A landscape with many valleys, sampled at points; each row gives a point and its height.
From any point a ball rolls to the lowest of the 5 points nearest to it. It stops when none of these is lower. Distance is the straight distance between rows; heights are no part of it.
feko: [  9   3   9 -18   6  22  -8 -18   0   2 -16  -4   8  -2  -1   6  12  -6
  -8 -11]  (h 219)
nur: [-14 -11  -8   2 -25  14  24  24 -41   5 -19   8 -27  -6  18   2 -17 -16
   0 -10]  (h 447)
Fup: [ 13  12  11  -9   3  16 -14 -17   7   5   0  -5  11 -10  -1   5  15   4
   0  -3]  (h 118)
Bem: [  0 -32  -5 -22  27  -5   0 -13  -2   9 -21  -7   8 -11   0 -19  13  -8
 -14  -7]  (h 424)
vafil: [-14 -18  -7   9 -15  10  10  23 -20   2  -7   7 -17  10   5   4  -4   1
  -4  -9]  (h 266)
deko: [  4 -21   1   4  -5  21   3  20  -9   3  -1   1 -19  12   2   4   0  -1
   1  -1]  (h 334)
Tol: [ -4   6  -9  16  -9 -14   4  17   7  -9  14   4  -3  11  -8  -6 -14   4
  20   3]  (h 257)
Kabiv: [  8  31  -3  10  16 -15  -7 -22  27  -1  11  13  11 -13  -8   4   8   7
   0  16]  (h 89)
Vid: [25 13 13  3  1 12 -8 -3  1 -2 13  2 -6  5 -6  2  4  3  3  6]  (h 572)
dukab: [  5 -28  10 -29  25  -1  -8 -22  25 -13 -14  -9  10  -6 -13   1  29   6
 -14 -14]  (h 288)
geno: [-16 -14 -13   8 -17   5  15  25 -19  -3  -7   7 -21   1   9   0 -15  -5
  -7 -10]  (h 245)
Guro: [-18  11   7  32 -27 -23  10  13   3  -4   2  -3  18   6  17   8 -40   6
   8  14]  (h 94)
vilib: [ 16  -5   5   3   5  25  -4   5   0   3   2   6 -16  -1   5   2   3 -10
  -2   3]  (h 162)
Nimes: [ -8 -24 -11 -26  28   6  -6 -15 -17  10 -26  -3   1 -14  -4 -27  14 -23
 -19 -14]  (h 518)
lupev: [  8 -20   6  -2  16  21   8  10 -19   9 -11   1 -16   3  13  -4  -4 -13
   1  -2]  (h 86)
Sol: [  6 -19   9  -3  18  22   3  -7 -16  12 -14  -4 -10  -5  14  -6  -6 -20
  -9   0]  (h 63)
funok: [ 15  -6   5  -7  16  19  -5  -7  -5   2 -20   2   4  -2   9   6   5 -12
  -9  -7]  (h 66)
mos: [ 11   4   3 -24  15   8 -14 -15  12   6 -14  -2   8  -7  -1   2  24   2
  -8 -13]  (h 186)
Siket: [ -6  16   1  13 -31 -14  13  18  -2  -1  13 -14  13   1  11  -4 -42  -7
   6  11]  (h 199)
rada: [ -3 -10  -4   5 -20   4  14  22  -8   2   3   8 -10  17  -5   4  -7   2
  -2 -13]  (h 420)
Tepa: [ 10  -1   5   0  -7  12  -1  14   1   2  14  -4 -16  13  -8   0   5  10
  12   3]  (h 669)
pob: [  8  -9   2 -13  14  14 -11 -10   1  -3 -23  -5   9   1   1   3  11 -11
 -13 -15]  (h 112)
fidos: [ 10 -17   6  -1  12  21   2  12 -11   8  -3   8 -15   9  10   5  -3  -8
   6  -3]  (h 125)
Rebo: [  8  17   1  -8  14   5 -14 -24  20   3  -2   0  18  -7  -7  12  21   5
   5   4]  (h 75)
dovib: [ 15  18  -2   9  13  -4  -1  -8  10  -3  19   5   7  -7 -11  -4   1   4
   5  19]  (h 95)
Zasoz: [ -5 -23   9   2  23  27  -2  -3 -27  19 -12  -4 -15  -2  10 -13  -8 -16
  -2  -1]  (h 294)
difu: [-25 -20  -1   4   3  14  17  14 -22  18 -17  -5 -27   4   9 -12  -6 -17
   4  -2]  (h 287)
Ripo: [-16  13  -3  28 -15 -20   7   6  12 -22   6   6  19   9   8   9 -32   4
   6  11]  (h 36)
mipa: [  2 -20   0 -31  19   5 -11 -18  11   3 -17  -7  12  -5 -15   3  26  10
 -17 -19]  (h 209)
Basu: [  5  -7  -9   7 -45  -4   4  27 -28  -1   2   4   2   4  14   6 -21  -1
   1 -10]  (h 290)
nirim: [  8 -12  -1 -14  22  14 -11 -13  -6   6 -22  -2  -5  -7  16 -10  -4 -18
 -10  -9]  (h 54)
dotu: [-27 -16  -4   6  -6  11  20  19 -30  18 -17   3 -27  -5  10  -4  -7 -10
  -8  -3]  (h 279)
lagog: [-11 -18  -5  -2  -5  13   7  18 -14   7  -4   6 -25   8   1   6  -6   2
  -2 -13]  (h 292)
Kul: [-19  14   0  27 -19 -33  10  15   3  -7   2   0  14   1  12   4 -39   4
   4  11]  (h 108)
Deles: [-10   5  -8  14 -43  -8   3  21 -13  -9  14  -8  -1   5   0   3 -19   1
  -4  -3]  (h 236)
remo: [ -5  10  -7  24  -4 -23   3   7  15 -16  20  14   5  14  -2  -2 -15  21
  13  14]  (h 679)
Mez: [ -4   9   1  10  -9  -8   6  12   5   1  24   4  -5   9  -5 -11  -1   7
  10   6]  (h 200)
Paz: [-22  10  -4  28   0 -27   2  11  12 -21  15   2  11  11  -1   1 -24  12
   4   3]  (h 320)
fezoz: [-18 -20 -10   5 -15  11  12  21 -29   4 -14   8 -25  -3  12   7  -9 -11
  -4 -13]  (h 269)
gitub: [-13  13  -1  10 -28  -9  -1  16   1  -9  12  -2  -3  12   2   7 -14   1
   6  -4]  (h 65)
nevan: [11 14  4  9  5 -4  1  3 10 -1 21  4 -2 -3 -3 -8  7  7 10 15]  (h 121)
zano: [ 12  -2   5   0   0  19   1   7  -1  -5  13   2 -16  10  -3  -1   4   4
   5  -3]  (h 689)
zon: [  1  13  -4  16   6 -19   0   5  12 -12  24  14   7   6  -6   1 -14  14
  14  16]  (h 584)
denev: [ 21  21   8  -7   2   5 -14 -14   7   5  14   1   4  -1  -3   5  17  -9
   1   4]  (h 131)
loni: [ 8 10 -1 10  0  1  0  8 10  1 24  5 -4  7 -6 -5 -3  8 12 11]  (h 157)
nevet: [-12 -35  -3 -32  31  -5   2 -21  -3  12 -17  -6   3 -11 -12 -34  21 -16
 -17  -2]  (h 843)
vem: [ -6 -23  -5 -22  19   7  -5 -14 -24  12 -27 -10   3 -16   9 -19  11 -34
 -15 -12]  (h 57)
Vufi: [  1   9   0 -17  21 -10 -15 -27  31  -8  -5 -10  11 -17 -13  11  32  20
  -2  13]  (h 409)
Lefem: [ -5   1  -7   7 -28  -5  11  19  -6  -6   7   1  -2  13  -1   7  -8   0
   8  -8]  (h 53)
fuvu: [  1  14   8 -17  12  -5 -10 -19  22  -1  -4 -12  10 -10 -15  11  25  12
  -4   1]  (h 201)
zuso: [ 10  26  -5  -2  11  -9 -15 -24  21   1   4   1  14 -16  -3   8  16  14
   3  13]  (h 82)
laza: [ 20  20   1  10  20 -18  -8 -13  17   0  17  12  14  -7  -8   7   1   1
   7  11]  (h 99)
minu: [ -6  -6 -10   0 -33   2   6  21 -17  -8  -1   9 -15  12  -1  12 -17  -1
  -1 -22]  (h 211)
semu: [18 10 17 -4  6 16 -9 -1  4  5  6 -4  7 -4 -3  7 12  4  1  1]  (h 374)
kena: [  0   7   1   4 -46  -1  10  15 -14   0   6  -1   1  10   8   5 -18  -4
  -5  -4]  (h 238)
Kepap: [ -2   2   5 -23   8  -3 -13 -16  12  -1 -11 -14  17  -5  -9   3  25  17
  -5  -6]  (h 235)
vab: [  5 -10  10 -29  17  -2  -8 -19  17 -11 -14  -9  16  -5  -6   2  33   8
  -6  -3]  (h 237)
fepa: [-10   6  -2  11 -19  -1   6   4 -11  -5  17   0  -3  15  -5  -3  -4  13
   3   1]  (h 251)
tezas: [ -4 -16   5 -10  18  18  -5 -14 -19   6 -21 -11  -1 -12  10 -18   3 -28
 -13  -8]  (h 25)
bavu: [  5  19  -6  -7  23 -14 -11 -28  26  -2  -4  -4  18 -14  -6  12  29  17
  12  10]  (h 215)
lovi: [ -3   3   4 -18  24 -19  -8 -29  27  -2  -2 -23  12  -6 -15   2  33  14
  -2  12]  (h 385)
perit: [ 9  3  1  7 -4  9  1  8  5  4 18  4 -3  5 -9 -8  8 -2 16  4]  (h 307)
gaz: [  7  23   4   4   8 -14 -11 -17  20  -1   7  11  11  -7  -1   6  10   3
   5   8]  (h 76)
lini: [ 15  23   7  -6  10  -3 -17 -20  14   6   3   0  13 -10  -4  15  26   1
   3   0]  (h 42)
Rikaz: [ 18  17  15  -7   1   3 -12 -15   8   0   4  -4  10  -6 -10   4  17   5
   2   6]  (h 64)
bugeg: [ -1  -6  -2   4 -11   6   6   8  -8   2  12   0 -17  12  -6   4   5   6
   5  -7]  (h 789)
mugak: [-13 -23  -1   2  -4  11  18  17 -17   5 -11   9 -30   7   8   0  -8  -6
  -1 -11]  (h 265)
mil: [-14  14  -7  24 -20 -29   3   2  10  -8  17   0   4   5   9   0 -31   9
   2   6]  (h 247)
Muvi: [  2   8  -3  11 -44 -15  13  20  -9  -3   3 -12  13   4   8   2 -36 -10
   8   1]  (h 432)
pones: [-15  12   2  29 -28 -22  15  10   0  -5   7 -12  11   1  12  -2 -33   2
   7   8]  (h 130)
nef: [-10  -4 -15   6 -30   8  14  24 -26  -2  -5   8  -9   6   9   4 -14  -7
  -7 -13]  (h 230)
vut: [ -2 -24  -3 -24  22  15  -9 -11   7   2 -25  -1  12 -10  -2  -4   9 -14
 -23 -16]  (h 119)
suzin: [ 14  24  -1  12  14 -18  -6  -6  16  -9  16  21  11 -10 -10   2  -4  13
  13  24]  (h 239)
sevip: [-18  21  -5  17 -22 -23   2  16   2 -14  16  -5   4  11  -2  -6 -15   9
   3   1]  (h 241)
dazi: [ -3  12  -5  20  -3 -13   4   8   7  -2  20   4   0  10 -11 -11  -2  11
  17  13]  (h 254)
fov: [ -7   2  -4   4 -31  -4  10  16 -18  -2   3   1  -6  11  -1   7 -16   0
   4 -10]  (h 173)
gak: [ -1 -42  -2 -37  32  -2   2 -23   6   7 -11  -4   4  -9  -6 -31  20  -9
 -18  -4]  (h 598)
Negu: [ 12 -11   8  -6  18  24   4  -6  -9  14 -10   5 -19   2   9   1  -4  -4
  -2   4]  (h 77)
vavib: [  0  13 -10  -9  38 -23 -12 -31  25 -10   1  -2  15  -9  -9  14  19  25
  -3  22]  (h 348)
nolo: [ 16  21   6   4   1  -5  -9 -13  13  -1   9  -4   3  -9  -5   3  10   7
   7   7]  (h 80)

Where does a ball stop that starts at each point below?
dazi: lini
Mez: lini
zon: lini
dotu: Lefem
Tepa: lini
mugak: Lefem
vafil: Lefem
fezoz: Lefem
zano: tezas
deko: tezas
vab: tezas
